Each row is a point on a landscape with many valleys, with its height.
A ball rolls from a point to the lowest of its 2 nearest points, and stops where none of them is lower. Distance is the straight distance between rows; heights are no part of it.
Q924 (h 4.68): +2.87 -1.44 -1.21 -1.89 -0.28 -0.46 +0.10 +3.85 -1.19 -0.74 +2.86 +2.21 +2.36 -1.17 -4.26 -0.30 -0.64 -0.23 +1.67 -1.16 +2.44
Q38 (h 3.64): +0.77 +0.24 -0.08 -0.18 -0.58 -1.52 -1.66 -0.37 +1.66 +1.49 -0.44 +1.95 +2.66 -0.17 -1.03 -4.73 -0.22 +0.27 -2.50 -0.34 +2.14
Q160 (h 4.12): +0.12 +1.17 -1.06 +1.78 -2.15 -1.56 +0.12 -0.36 +1.63 +0.85 +0.18 -0.02 +1.77 +0.42 -1.12 -5.17 -0.47 -0.18 -2.41 -0.44 -0.34
Q546 (h 5.41): -0.38 -2.02 +1.59 -3.92 -1.07 -0.07 -1.65 -2.17 -1.43 -1.41 +1.58 +2.64 +1.21 +0.52 -0.60 +2.51 +0.08 -2.25 +4.54 -1.94 +1.67
Q910 (h 4.71): -1.22 +3.09 +1.05 -0.12 -3.98 +1.10 +1.63 +1.41 +0.78 +0.36 -1.08 +1.74 +0.41 -3.04 -0.05 -1.37 -1.55 +1.40 -1.19 -2.75 -1.56
Q832 (h 1.31): -0.95 -1.06 -3.19 -2.56 +0.17 -0.76 -2.19 +4.28 -1.40 +1.20 +3.94 +0.28 +0.69 -2.17 +1.36 +1.97 +0.02 -0.09 +4.64 -0.97 +1.55
Q342 (h 2.78): -1.22 +1.03 -2.62 +0.96 -0.94 -2.21 +2.86 -1.52 -1.86 +0.24 -0.01 +4.08 -1.41 -1.82 +3.95 -1.00 +3.04 -0.55 -0.85 -2.82 +0.11
Q873 (h 2.75): -3.35 -0.80 +4.91 -0.39 -0.54 +1.38 -2.22 -1.37 +2.81 -0.34 +0.37 -1.51 +3.40 -0.81 +3.76 +2.29 -0.19 +2.49 -0.50 -1.13 +0.23
Q503 (h 5.54): -0.40 -1.62 +1.59 +2.16 +0.68 -0.49 +2.40 +1.37 -1.89 -0.26 -1.25 -3.31 -2.62 +1.75 +0.83 -0.99 +1.68 -2.61 -1.90 +1.93 +1.37
Q112 (h 1.98): +0.32 +0.42 +0.00 +2.89 +1.83 -0.55 +5.19 -0.12 -1.03 -1.12 -2.05 +0.03 -2.93 -0.20 +3.45 -0.67 +1.51 -0.84 -2.04 +0.56 +0.54
Q888 (h 1.86): +0.26 +1.48 -1.09 -1.09 +0.65 +1.05 +0.03 +1.06 +1.34 -0.07 +1.05 +3.00 +2.76 -4.24 -2.29 +1.22 -2.52 +1.35 +1.55 -4.82 +3.11
Q374 (h 0.60): -0.73 +2.42 -4.52 +2.94 +0.14 -2.08 -0.95 -2.51 +0.23 +1.99 +1.62 +1.46 -0.90 -0.96 +0.81 -4.20 +1.05 -0.42 -0.05 -0.21 +0.15
Q202 (h 5.37): -1.62 +2.69 -1.71 +1.80 +2.47 -0.21 -2.75 -3.34 +1.50 +2.99 -1.13 -1.71 -0.81 +1.34 -2.96 -4.59 -0.67 -0.28 +0.38 +1.55 -3.02
Q754 (h 3.76): -1.25 +1.08 -2.55 +0.59 -1.16 -1.48 -0.91 +2.05 -1.78 +2.06 +2.52 +1.63 +0.60 -3.07 -0.04 -2.21 +0.29 +0.77 +0.69 -2.09 +1.71
Q943 (h 1.55): -1.32 -1.83 -1.45 +4.08 +1.46 -0.04 +2.91 -1.58 +1.02 -1.79 +1.72 -3.48 +0.04 -0.34 -1.73 -2.38 +0.61 -2.54 -0.19 -1.48 +2.82
Q855 (h 6.71): -0.11 -1.11 -0.89 -2.27 -3.25 -0.18 +0.29 +1.48 -1.98 -0.63 +1.42 -0.65 -0.45 +2.71 +2.95 +3.73 -0.23 +0.28 +3.88 +0.72 -2.70
Q265 (h 5.65): +0.41 -2.09 +3.16 -4.28 -1.78 +1.09 -2.50 -0.12 -2.47 -1.10 +0.43 +0.17 +0.27 +1.48 +0.12 +3.15 -0.08 -2.13 +4.30 +0.05 -0.14
Q686 (h 4.82): +1.24 +0.19 -1.52 +0.50 -0.60 -0.60 +1.77 +3.25 -1.14 -0.93 +2.61 +1.24 -0.30 -0.68 +0.07 -0.15 +0.62 -0.57 +0.06 -0.70 +1.15
Q296 (h 2.56): -0.76 +0.33 +1.39 -0.68 -0.03 -0.29 +0.06 +1.44 -0.82 +0.79 -0.57 -0.45 -0.30 -1.56 +0.94 -1.71 +0.38 -0.36 -1.62 -0.44 +3.37
Q103 (h 2.55): +0.49 +0.65 -0.95 -1.31 +0.25 -0.01 -0.60 +0.79 +0.62 +0.51 +1.31 +1.60 +3.49 -2.28 -1.79 -0.49 -0.92 +0.88 -0.32 -2.57 +2.35
Q630 (h 4.43): -0.91 +1.31 -2.54 -0.77 -1.77 -1.18 +0.59 +4.77 -1.34 +1.72 +2.70 +1.07 +1.10 -1.22 +4.22 +0.27 +1.07 +2.38 +0.08 -0.21 +1.90
Q176 (h 5.01): +1.50 -0.93 -1.75 +1.72 +0.26 -1.32 +1.14 +2.14 -1.36 -0.34 +2.27 -0.63 -1.04 -0.67 -0.50 -2.60 +1.21 -2.30 +0.06 +0.97 +2.20
Q285 (h 3.30): +1.70 -0.14 -0.60 -1.92 -2.56 -0.56 +0.23 +6.21 -3.86 +0.31 +1.58 +0.96 -0.69 +1.10 +0.74 +1.29 -0.41 +0.96 +1.02 +1.74 -0.61
Q676 (h 4.13): -1.59 +2.13 -1.84 +0.13 -2.14 -2.01 -0.24 +1.71 +0.27 +2.28 +1.21 +1.35 +0.49 -1.74 +3.51 -1.04 +0.21 +0.68 -0.23 -1.26 +0.92
Q194 (h 2.71): -1.84 +0.56 +2.12 +1.04 -1.19 +0.29 +0.20 -3.30 +2.03 +1.18 -2.29 -0.22 +1.49 +0.55 +2.95 -1.50 +0.87 +0.73 -2.62 -0.82 -0.87
Q91 (h 5.86): -1.40 -0.37 -1.95 +0.91 +1.23 -0.95 -1.61 -3.91 +1.09 +0.84 +0.75 -1.52 -0.54 +1.58 -1.03 -2.53 +0.48 -1.84 +1.32 +1.06 +0.12
Q572 (h 6.44): -1.26 -0.57 +4.40 -0.79 +2.24 +2.28 -2.15 -2.43 -0.35 -0.82 -2.19 -1.42 -1.82 -1.93 -1.91 +2.55 +0.61 -0.04 -1.03 +0.29 +1.32
Q464 (h 4.63): +1.53 +0.22 -2.26 -0.50 +0.00 -0.82 +1.92 +5.60 -1.85 -0.54 +2.15 +1.26 +0.74 -1.06 +1.93 +1.28 +0.51 +2.19 -0.44 +0.52 +2.02
Q466 (h 6.25): -0.70 +0.88 +0.50 +1.30 +0.72 +0.87 +0.76 +0.81 +0.48 +0.30 -0.99 -3.99 -1.88 -1.73 -1.74 -0.23 -1.30 -0.39 -0.22 -0.35 -0.92
Q635 (h 1.51): +0.06 +1.49 +0.86 +1.90 +0.17 +0.44 +3.97 +2.19 -1.51 -1.66 -1.23 +0.04 -2.01 -2.38 +1.72 -0.93 +1.15 -0.89 -2.70 -1.20 +0.82
Q936 (h 1.42): +0.08 +2.30 -4.35 -0.10 +1.29 -1.79 -1.73 -1.86 -0.50 +2.51 +0.11 +3.90 -0.99 -0.95 -0.14 -3.92 +1.33 -0.08 +0.58 -0.80 +0.87
Q88 (h 5.70): -0.54 -1.04 +1.43 +1.67 +2.41 -0.18 +0.92 -2.07 -0.67 -0.26 -2.42 -2.80 -2.70 +1.55 +0.92 -0.60 +1.58 -2.82 -1.57 +2.75 +0.91
Q416 (h 1.67): -2.60 -0.53 +2.33 -0.42 -0.35 +0.94 -2.38 -3.16 +3.09 +1.20 -0.47 -0.39 +3.37 +0.47 +3.97 -0.25 +0.56 +2.61 -1.49 -0.77 -0.24
Q603 (h 3.18): -2.23 +2.16 -3.97 +0.18 +0.26 -1.25 -1.30 +0.88 -1.41 +1.61 +2.99 +0.79 -1.35 -4.11 -0.15 +0.35 +0.30 +0.01 +3.10 -2.66 +1.59
Q341 (h 5.90): -1.56 -1.50 +3.69 -4.04 -0.21 +1.04 -2.04 -1.36 -3.86 -1.27 -1.02 +0.01 -1.29 +0.26 +0.81 +3.90 +1.64 -1.36 +2.25 -0.35 +0.99
Q639 (h 4.88): +1.54 -0.57 -3.28 -0.57 +0.58 -1.20 -0.66 +3.59 -0.81 -0.51 +3.82 +1.43 +0.00 -1.52 -3.39 +0.16 +0.18 -0.78 +3.12 -1.45 +2.78
Q264 (h 6.29): -1.39 +0.63 -2.23 +3.22 +1.36 +0.01 -0.65 -1.86 -0.02 +0.92 +0.38 -3.34 -2.53 -0.22 -1.78 -1.93 -0.57 -2.97 +1.26 +0.34 +0.54
Q476 (h 3.75): +1.03 +0.82 -0.21 -2.33 -3.84 +0.08 -1.28 +5.68 -1.41 +1.99 +0.61 +0.12 -0.07 +0.16 +0.02 +0.20 -1.15 +0.79 +1.03 +1.20 -0.58
Q498 (h 4.72): +1.00 -1.98 -0.44 +2.34 +0.71 +0.09 +1.10 -0.47 +1.11 -1.01 +0.33 -3.24 -0.72 +2.14 -1.95 -0.36 -1.29 -1.57 +0.90 +1.77 -2.66
Q849 (h 6.59): -1.20 +0.05 -1.07 +1.49 +1.13 +0.04 +0.64 -0.12 -0.54 -0.41 -0.04 -3.08 -1.44 -0.63 -1.81 -0.11 +0.91 -1.67 -0.35 +0.53 +1.28
Q913 (h 1.59): -1.18 +2.31 -4.86 +2.67 -0.22 -1.67 -0.68 -4.28 +0.72 +1.40 +1.50 +0.78 +0.12 +1.01 -0.40 -5.33 +1.00 -2.71 +1.29 -0.69 +0.85
Q123 (h 2.85): +1.84 +0.65 -0.74 -1.52 -2.34 -0.34 -0.18 +7.06 -3.55 +0.11 +1.93 +2.29 -0.53 -2.30 -1.32 +0.26 -0.12 +0.54 +1.28 -0.38 +1.22
Q837 (h 2.74): +0.14 -1.41 -1.87 +4.04 +1.87 -1.22 +3.34 +0.89 +1.28 -1.75 +0.70 -4.12 +0.11 -0.58 -1.32 -3.06 +0.17 -0.86 -2.10 -0.04 +1.83
Q592 (h 2.03): -0.63 +1.06 +0.99 +0.78 -0.10 +0.31 +1.85 +1.46 -1.30 -0.77 -1.36 -0.26 -1.58 -3.55 -0.90 -1.06 +0.52 -0.44 -2.07 -1.99 +2.47
Q218 (h 4.03): +1.88 -2.08 +0.86 +2.40 -0.95 +0.58 +2.93 -0.90 +2.35 -2.00 -0.51 -2.55 +0.84 +2.99 -0.56 -0.66 -1.81 -0.44 -0.46 +1.58 -3.86
Q315 (h 4.50): -0.23 -1.46 +2.45 +2.21 +1.48 +1.06 +1.18 -1.23 +1.99 -1.08 -1.06 -4.14 +0.36 -0.16 -1.55 -0.99 -0.09 -0.70 -2.22 -0.14 +0.96
Q207 (h 5.12): +1.14 -0.93 -1.43 -0.62 +0.63 -0.52 +0.72 +1.64 -1.89 -1.94 +2.89 -0.39 -0.73 -1.78 -4.18 +1.43 -0.31 -2.33 +3.06 -1.72 +2.42
Q480 (h 6.72): -1.42 -1.52 +3.17 -0.21 +1.63 +1.51 -1.84 -0.89 +0.22 -0.92 -0.32 -4.15 -2.22 +0.12 -1.46 +2.85 -0.10 -0.68 -0.12 +0.60 -0.04
Q64 (h 5.81): -1.38 +0.45 +1.69 +1.10 +2.40 +0.58 -1.14 -2.46 +0.48 +0.97 -2.06 -0.54 -2.22 +0.91 +3.13 +2.38 +1.81 +1.63 -1.87 +2.79 -2.42
Q893 (h 6.16): -0.86 +1.55 -2.76 +1.69 +2.80 -1.38 -0.59 -2.43 -0.19 +3.01 -1.82 -0.56 -3.71 +1.18 +0.99 -2.19 +1.11 -2.15 -0.10 +1.96 -1.60
Q181 (h 5.04): +1.18 -2.67 -1.11 -1.58 +0.40 -0.59 -0.49 +0.21 -0.65 -1.86 +3.62 -0.03 +2.01 +1.22 +0.19 +2.04 +0.81 -1.61 +2.53 -0.69 +3.82
Q806 (h 4.44): -0.04 +2.80 +0.06 +0.19 -3.85 -0.07 +1.83 +2.49 +0.47 +1.49 -1.41 +2.02 +0.53 -2.06 +2.63 -0.68 -1.49 +1.60 -1.20 -1.02 -3.09
Q71 (h 3.35): -1.06 +0.32 +3.35 -1.88 +1.18 +3.09 -1.58 -1.85 +1.34 -0.12 -1.52 +1.97 +2.19 -3.12 -2.10 +4.31 -1.79 +2.00 +1.39 -3.29 +0.88
Q628 (h 3.56): +0.21 -0.03 -1.06 +2.36 -0.94 -1.08 +1.07 -0.65 +3.63 +1.16 -1.21 -0.62 +1.71 -0.10 +1.64 -3.84 -1.08 +0.99 -2.95 +0.59 -0.98
Q578 (h 4.70): -2.22 +1.69 +2.52 -2.10 +0.96 +2.41 -2.43 -4.64 +0.92 -0.25 -0.87 +0.13 -1.94 -1.30 -1.06 +3.27 -0.33 +0.61 +0.96 -1.90 -1.22
Q239 (h 3.28): +1.85 +1.44 -0.38 -1.86 -0.29 -0.41 -1.14 -1.03 +0.00 +0.82 -0.43 +3.91 +0.70 -0.56 -3.60 -3.67 -0.19 +0.16 -1.76 -0.51 +0.98
Q749 (h 6.09): -1.45 -0.28 +4.23 -3.20 -1.24 +1.53 -2.23 -1.89 -1.66 -0.45 -0.53 -0.41 -0.92 -1.06 -0.38 +1.76 +0.28 -2.06 +1.22 -0.78 +1.15
Q151 (h 2.70): +0.42 -1.60 +2.83 +1.19 -0.95 -0.53 +2.31 -3.34 +0.41 -1.07 -2.84 +0.80 +0.48 +3.00 +1.64 -1.48 +0.30 -0.61 -2.26 +0.87 -1.24
Q613 (h 4.96): -0.29 +0.94 -2.02 -2.33 +1.26 -0.42 -2.91 +1.26 +0.37 +2.20 -0.33 +0.01 +0.91 -0.49 +0.03 +0.02 -0.46 +1.40 +0.62 +0.90 +0.99
Q963 (h 5.83): -0.82 +2.39 -0.79 +0.82 +0.84 -0.93 -1.09 -3.64 +0.48 +2.83 -1.98 -0.14 -1.47 +1.43 -0.36 -3.79 -0.61 -0.78 -0.23 +1.13 -2.84
Q360 (h 2.32): +0.38 -0.57 -2.09 -2.02 -0.89 -0.72 -1.58 +6.39 -2.51 +1.26 +2.58 +0.35 +0.15 -1.81 -0.29 +0.01 +0.56 -0.60 +2.42 +0.20 +2.22
Q604 (h 3.38): +0.87 -0.05 +0.58 -2.23 +0.90 +1.16 -2.45 -1.90 -0.55 -0.77 -1.21 +1.10 -1.15 +2.64 +0.06 +5.72 -0.01 +2.11 +2.04 +2.07 -3.61
Q398 (h 3.73): -0.53 -3.12 +1.40 +2.95 +1.66 +0.97 +2.69 -3.61 +1.80 -3.23 +0.17 -4.49 +0.89 +0.62 -1.30 +0.38 -0.93 -1.33 -0.39 -0.86 -0.04
Q119 (h 3.22): -1.04 +0.05 +3.65 +0.38 -1.51 +0.89 +2.58 -2.25 +1.12 -1.18 -2.17 +1.97 +1.30 -0.37 +2.43 -0.40 +0.09 +0.70 -3.11 -2.44 -1.17
Q484 (h 4.78): +0.01 -1.84 -0.62 -0.15 -0.30 -0.63 -0.25 +0.43 +1.58 -0.96 +2.02 -1.44 +1.85 +1.50 +0.85 +1.45 +0.41 -0.65 +0.75 +0.10 +2.47
Q612 (h 4.52): +4.79 -0.56 -1.22 -1.32 -0.34 +0.00 +1.18 +3.99 -0.07 -1.51 +1.67 +2.48 +2.18 +0.65 -3.10 -0.35 -0.07 +0.60 +0.03 +0.54 +0.86
Q753 (h 2.07): +2.16 +1.31 -1.06 -3.59 -0.19 +1.25 -1.81 +0.99 -0.94 -0.18 -1.56 +2.77 +1.42 -0.50 -3.00 +2.63 -1.63 +2.29 +1.39 -0.32 -1.75
Q742 (h 5.24): +1.25 -1.22 -2.30 +2.59 +0.79 -2.45 +0.01 -0.85 -1.87 +0.04 +1.26 +0.35 -1.13 +2.54 +0.14 -2.81 +1.36 -2.53 -0.04 +0.82 +1.03
Q395 (h 2.77): -0.24 +3.14 -4.20 +0.19 +2.85 -0.69 -0.56 -0.06 +1.05 +3.21 -1.54 +1.70 -0.57 -2.01 -0.46 -1.01 -0.20 +1.86 -1.38 +0.59 -0.90
Q144 (h 2.83): -0.86 +1.54 -4.39 +1.43 -1.24 -1.79 -0.64 +0.87 +1.32 +2.58 +0.54 -0.39 -0.48 +0.45 +3.16 -1.40 -0.27 +1.27 +0.36 +1.11 -2.23
Q859 (h 3.51): -1.08 +0.19 +5.36 -0.08 -3.16 +1.91 +2.72 +0.13 +0.26 -2.08 -2.09 -0.41 +1.80 -0.10 +1.25 -0.75 -0.53 +0.60 -3.31 -1.74 +0.10
Q685 (h 3.74): -1.09 +2.16 -3.36 +1.43 +2.30 -0.09 -0.24 -1.28 +2.01 +2.13 -0.63 -1.52 -1.94 -1.66 -1.35 -0.78 -0.57 +1.07 -0.20 +0.19 -2.28
Q726 (h 3.90): +2.26 -1.16 -1.01 +1.28 +2.07 -0.74 +2.31 +3.00 -0.13 -0.85 -0.87 -1.45 -0.75 +1.85 -0.75 +0.55 +0.36 +0.12 -2.19 +3.53 +0.83
Q932 (h 3.49): +1.98 -2.11 -0.17 +2.65 +1.98 -0.47 +3.90 +2.89 +0.07 -1.17 +0.76 -3.79 +0.14 +0.86 -0.39 -2.01 +0.19 -0.72 -2.27 +2.89 +2.44
Q174 (h 2.10): +0.25 +3.25 -4.67 -0.91 +1.46 -1.44 -1.74 -0.90 +1.54 +2.59 -0.52 +3.69 -1.35 -2.06 +1.27 -0.73 +0.78 +1.76 -0.58 -1.79 -0.49
Q583 (h 3.55): -2.35 -1.18 +6.26 -0.90 -2.30 +3.17 -2.81 +0.23 +1.86 -0.38 +0.32 -1.56 +2.85 -1.27 +0.65 +1.87 -1.40 +1.54 -0.22 -1.43 +0.82
Q263 (h 2.66): +0.18 +1.32 +1.48 -1.71 +0.07 +2.32 +0.56 +0.46 +1.91 -1.20 -0.12 +2.63 +1.94 -2.91 -3.10 +3.03 -2.86 +2.03 +1.59 -3.53 +0.88
Q680 (h 3.57): +0.90 +0.25 +1.04 +0.45 -1.22 +0.16 +3.41 -1.37 -0.67 -2.63 +0.34 +0.83 -0.62 -1.69 -2.25 +0.05 -0.45 -1.82 +0.62 -3.44 -0.44
Q505 (h 4.62): -0.06 -2.34 +4.30 +0.65 -0.40 +1.35 -0.25 -1.33 +1.30 -1.68 -0.79 -2.65 +1.46 +0.95 -0.68 -0.21 -0.49 +0.13 -2.42 -0.04 +1.61
Q752 (h 2.76): -1.03 -1.84 +0.48 +3.39 +1.68 +0.10 +2.62 -4.10 +1.30 -2.70 +0.40 -3.66 -1.20 -0.18 -2.28 -3.04 +0.19 -3.31 -0.13 -1.00 +0.61
Q414 (h 4.94): -0.84 -2.00 +5.16 +1.06 +0.04 +1.51 +0.02 -0.40 +0.03 -2.46 -1.01 -2.83 -0.87 +3.09 +1.90 +2.52 +0.95 -0.08 -1.03 +3.59 -1.91
Q274 (h 3.77): -0.26 -0.03 +4.83 +0.33 -3.04 +0.56 +3.58 +2.94 -1.50 -1.39 -1.75 -0.89 +1.34 +0.70 +2.44 -0.81 -0.17 -0.08 -4.04 +0.29 +1.54
Q430 (h 4.47): -0.84 -0.85 +4.44 -0.58 -0.40 +2.36 -1.83 -0.05 -0.35 -1.13 -1.19 -0.91 -0.60 +2.81 +0.35 +3.89 +0.74 +1.34 +0.39 +2.25 -2.67
Q642 (h 3.26): -0.96 +1.27 -0.05 +1.50 -2.48 -0.31 +3.94 -2.18 -0.45 -2.04 +1.26 +2.67 -0.46 -2.18 -0.29 -1.33 +0.58 -1.92 +0.59 -4.67 -0.34
Q870 (h 5.49): +1.45 -3.74 +2.96 -0.51 +0.62 +2.20 -1.18 +0.16 +1.78 -2.32 +0.69 -0.76 +2.89 +3.00 -0.24 +1.50 -0.43 +1.60 -1.89 +3.78 -0.08
Q691 (h 6.43): +1.99 +0.66 -2.14 -0.60 +1.45 -0.88 +0.51 -1.42 -1.20 +0.04 -1.72 +3.67 -2.07 +1.23 -0.65 +0.27 +0.75 +0.14 +0.00 +1.03 -1.89
Q518 (h 2.38): -1.46 +0.71 -2.77 -2.30 +0.21 -1.29 -2.03 +1.71 -1.20 +1.64 +2.34 +1.81 -0.25 -3.09 -0.21 +2.11 -0.37 -0.36 +4.81 -2.02 +0.92
Q469 (h 4.65): -1.49 +2.73 -4.01 +1.84 +3.06 +0.31 -1.44 -3.54 +2.37 +2.40 -0.47 -1.84 -0.88 -0.70 -1.99 -3.70 -0.03 +0.72 +0.20 +0.54 -0.55
Q136 (h 2.73): +0.41 -0.38 +1.50 -1.77 -0.26 -0.02 -2.12 +1.80 -1.85 +0.05 -0.52 -0.78 -0.03 -1.37 -1.84 -1.19 +0.21 -0.86 -0.04 -0.10 +2.04
Q739 (h 4.34): -0.29 +1.78 -0.02 -1.90 -2.95 -0.43 -3.05 +3.12 -0.72 +2.70 +0.91 +0.15 -0.25 -0.48 -1.48 -1.22 -1.11 -0.20 +2.57 +0.41 -0.90
Q478 (h 5.50): -1.76 +0.57 +0.85 -1.05 +1.80 +0.80 -4.04 -2.68 +0.99 +1.29 -1.24 +0.56 -0.89 +1.11 +2.60 +3.53 +1.07 +1.70 +0.35 +1.27 -1.99
Q236 (h 5.09): +0.62 -3.21 +3.65 +1.58 +0.47 +0.62 -1.05 -1.62 +2.63 -0.86 +0.62 -3.07 +2.14 +2.95 -0.67 -0.46 -0.60 +0.73 -1.35 +2.05 +0.13
Q162 (h 3.00): +1.60 +0.82 -2.35 -1.11 +0.76 -0.54 -1.61 +0.61 -0.58 +0.81 +1.76 +3.51 +1.24 -0.91 -3.04 -2.35 +0.30 -0.01 +0.01 -1.08 +2.43
Q105 (h 4.17): -1.65 -1.73 +6.94 +0.36 -1.16 +2.35 -0.58 -0.29 +2.00 -0.47 -0.07 -3.14 +2.54 -0.18 +0.17 +0.11 -0.49 +0.23 -1.89 -1.19 +0.67
Q536 (h 6.35): +1.66 +1.03 -3.13 +1.46 +2.32 -2.16 +0.13 -2.84 -0.50 +2.09 -2.53 +2.31 -2.34 +1.37 -0.30 -1.14 +1.24 -0.43 -0.78 +2.68 -1.10
Q95 (h 4.39): -0.16 -1.40 +0.59 -0.72 +0.43 +0.35 -0.94 -1.51 -0.96 -0.76 +0.14 -0.72 +0.00 +1.35 +1.57 +2.81 +0.55 +0.03 +0.53 +0.14 +0.79
Q387 (h 1.45): +3.36 +0.07 +1.53 -3.40 -0.84 +0.91 -0.83 +2.87 -1.37 -0.41 -1.65 +2.58 +0.79 -0.42 -3.95 +1.11 -1.49 +1.26 -0.21 +0.44 +0.28
Q552 (h 3.95): -0.50 -1.68 +2.69 -0.91 +0.86 +1.38 -1.74 -2.93 -0.69 -1.74 -0.05 -0.51 -0.93 +1.80 +1.22 +5.08 +0.78 +0.68 +1.01 +1.43 -1.86
Q672 (h 5.91): +1.67 -2.22 -0.06 +0.77 +1.45 +0.16 +1.44 +1.80 +0.76 -1.26 +1.36 -2.34 +1.88 +4.19 +1.87 +1.95 -0.49 +1.98 -1.30 +4.07 -0.63
Q78 (h 5.53): +0.06 -0.79 -1.92 -0.86 +2.33 -1.05 -2.87 -3.63 +0.69 +1.11 -0.30 +0.05 -1.06 +1.31 -1.19 +0.17 +0.46 -0.70 +1.69 +1.32 -0.26
Q772 (h 2.72): +1.40 +0.46 -0.63 -3.17 +0.14 +1.11 -2.66 -1.29 +0.41 +0.68 -1.16 +2.13 +0.70 +0.77 -1.20 +3.94 -1.26 +1.98 +3.14 -0.06 -3.77
Q607 (h 5.15): -1.16 +0.46 +1.13 -2.67 +1.34 +1.08 -4.02 -4.17 -0.09 +0.71 -1.39 +1.53 -1.62 -0.75 -0.06 +3.00 +0.79 +1.38 +1.63 +0.26 -2.54
Q48 (h 3.27): -0.33 -1.21 +3.04 +1.62 -1.86 +0.11 +3.16 -1.29 +0.68 -1.72 -1.71 -1.94 -0.05 +3.12 +1.81 -1.77 -1.63 -0.77 -2.18 +1.22 -2.94
Q738 (h 6.33): +0.34 -0.73 -1.19 +0.15 -0.34 -0.91 +0.59 +1.68 -0.40 -0.04 +0.00 -0.41 +0.05 +3.69 +2.25 +2.04 -0.26 +0.06 +0.90 +2.76 -2.70
Q59 (h 2.08): +2.16 +0.20 +1.72 -4.04 -1.39 +0.46 -2.41 +4.27 -3.22 -0.10 -0.75 +0.53 -0.42 -0.71 -3.23 +0.35 -0.38 -0.31 +0.60 +1.00 +1.40
Q736 (h 5.56): +0.02 +0.16 +0.14 +1.75 +1.06 +0.53 +0.39 +0.00 +2.00 +0.75 -1.21 -4.59 -1.18 +0.31 -3.27 -1.28 -2.24 -0.63 -0.57 +1.53 -3.76
Q355 (h 5.69): +2.32 -2.74 +1.37 -1.05 +0.01 +0.40 -0.10 +2.81 +1.07 -1.38 +0.61 -1.87 +2.82 +3.61 -1.02 +1.16 -1.44 +1.55 -1.15 +3.15 -0.19
Q713 (h 5.47): +0.52 -1.22 -0.49 +2.30 +1.84 -1.94 +1.14 -2.85 -1.36 +0.23 -0.58 -1.45 -2.44 +2.83 +0.88 -0.80 +1.58 -3.42 +0.57 +1.62 +1.04
Q647 (h 2.91): -0.51 +1.29 -2.14 +2.30 -1.75 -1.83 +2.65 -0.73 +1.39 +0.64 -0.45 +1.32 +0.24 -0.66 +3.42 -3.05 +0.30 +0.86 -2.25 +0.02 -2.29
Q931 (h 6.26): -1.01 +1.26 +3.38 -1.99 +1.02 +2.38 -1.09 -2.95 -1.40 -0.75 -1.99 +0.36 -1.93 -2.16 -0.72 +0.79 +1.15 -1.80 -1.32 -2.17 +1.47
Q419 (h 5.25): +0.28 +0.70 -1.35 -2.94 +2.38 -0.18 -3.23 -1.86 +1.00 +2.02 -0.99 +1.68 +0.00 +0.83 -0.44 +0.30 +0.86 +1.58 +0.01 +1.69 +0.17
Q506 (h 4.14): +3.82 -0.70 -2.45 +1.93 +1.72 -1.10 +3.70 +3.54 +0.59 -1.08 -0.22 +1.24 +0.64 +1.95 -0.68 -0.03 -0.22 +1.23 -1.74 +2.95 -0.22
Q249 (h 7.05): +0.39 -0.89 +1.25 -0.51 +1.11 +1.88 -1.78 +0.77 -0.24 -1.18 -0.16 -1.91 -0.31 +0.90 -2.84 +3.69 -1.05 +0.14 +1.20 +0.65 -1.21
Q45 (h 5.23): +0.37 -2.45 +1.47 -2.04 -1.60 -0.14 +0.34 -0.46 -0.95 -1.75 +2.55 +1.54 +2.56 +0.92 +1.66 +3.11 -0.20 -0.85 +3.30 -2.50 +2.26
Q683 (h 4.61): +0.62 +0.94 -3.23 -1.29 +0.78 -0.39 -0.30 +3.41 +0.34 +0.04 +0.02 +0.23 +1.28 -0.96 -0.37 +0.80 -1.32 +2.58 +0.08 +0.91 -0.18
Q177 (h 1.76): -0.61 +1.09 -5.74 +1.61 -1.10 -1.65 -0.75 -0.15 +1.01 +2.71 +2.42 +1.51 +0.55 -0.66 +2.38 -2.43 +0.69 +1.07 +1.79 +0.19 +0.11
Q204 (h 4.45): -1.03 +1.35 +1.80 -0.78 -1.63 +1.94 +1.51 -0.84 +1.12 +0.12 -2.00 +1.68 +1.42 -2.89 +0.06 +0.36 -1.54 +0.84 +0.00 -3.86 -0.41
Q992 (h 4.04): -0.15 -0.19 +1.74 +0.42 -1.15 +1.32 +2.71 +0.37 +1.46 -1.17 +0.17 -0.56 +0.74 -1.27 +0.29 -0.02 -0.82 -0.54 -0.38 -2.28 -0.34
Q903 (h 2.99): -1.51 +1.10 -2.41 +1.88 -2.73 -0.84 +2.73 -0.29 -0.67 -0.44 +2.81 +3.24 -1.23 -2.42 +2.39 -1.19 +1.81 -1.20 +0.02 -4.62 +0.53
Q183 (h 2.28): +0.91 -0.26 +0.62 +1.54 +1.19 -1.10 +4.00 -2.09 -0.39 -1.40 -2.20 +1.69 -1.67 +1.89 +2.39 -1.00 +1.45 -0.89 -2.68 +1.02 -0.02
Q477 (h 6.51): +0.52 -0.69 +0.26 -0.03 -1.81 -0.23 +0.92 +0.00 -1.90 -1.49 -0.57 -0.27 -1.39 +2.88 +2.35 +3.29 -0.27 -1.24 +1.90 +1.12 -3.56
Q634 (h 2.60): -0.33 +1.16 -2.60 +1.21 -0.58 -2.19 +1.96 -2.39 -0.41 +0.04 -1.34 +3.17 -1.21 +0.01 +3.72 -2.17 +1.95 -0.35 -1.88 -0.28 -0.48
Q666 (h 3.87): -1.06 +2.97 -2.18 +0.70 -2.96 -1.10 +0.39 +2.31 -0.20 +3.40 -0.60 +0.03 -0.80 -0.56 +2.66 -0.75 -1.63 +0.47 +0.30 -0.39 -4.20
Q580 (h 4.33): +3.41 -0.18 -2.00 -0.07 +0.07 -0.69 +0.97 +3.05 +0.43 -0.44 +0.50 +1.81 +1.33 +1.37 -0.60 -0.36 -0.43 +2.02 -0.91 +1.63 -1.06
Q823 (h 6.12): +0.69 -1.10 -1.47 -0.22 +0.39 -0.11 -0.93 +0.34 +1.54 -0.06 +0.02 -0.27 +1.12 +3.60 +2.67 +2.67 -0.62 +3.34 -0.62 +3.36 -1.88
Q325 (h 5.26): +0.58 -2.26 +3.15 +1.32 +0.14 +0.60 +1.71 +0.71 -0.22 -1.52 -0.72 -3.14 -0.75 +2.96 +0.76 +0.49 +0.81 -1.18 -1.30 +2.61 -0.50
Q79 (h 4.01): -1.48 +1.29 +3.89 -3.20 +0.67 +2.66 -3.90 -1.86 -0.45 +0.64 -1.87 +1.49 -0.04 -1.81 -2.21 +3.39 -0.33 +1.67 +1.76 -2.70 +0.02

For each start below, name the point where the ball stops.
Q419 => Q943
Q849 => Q635
Q536 => Q374
Q207 => Q943
Q88 => Q832
Q931 => Q552
Q639 => Q943
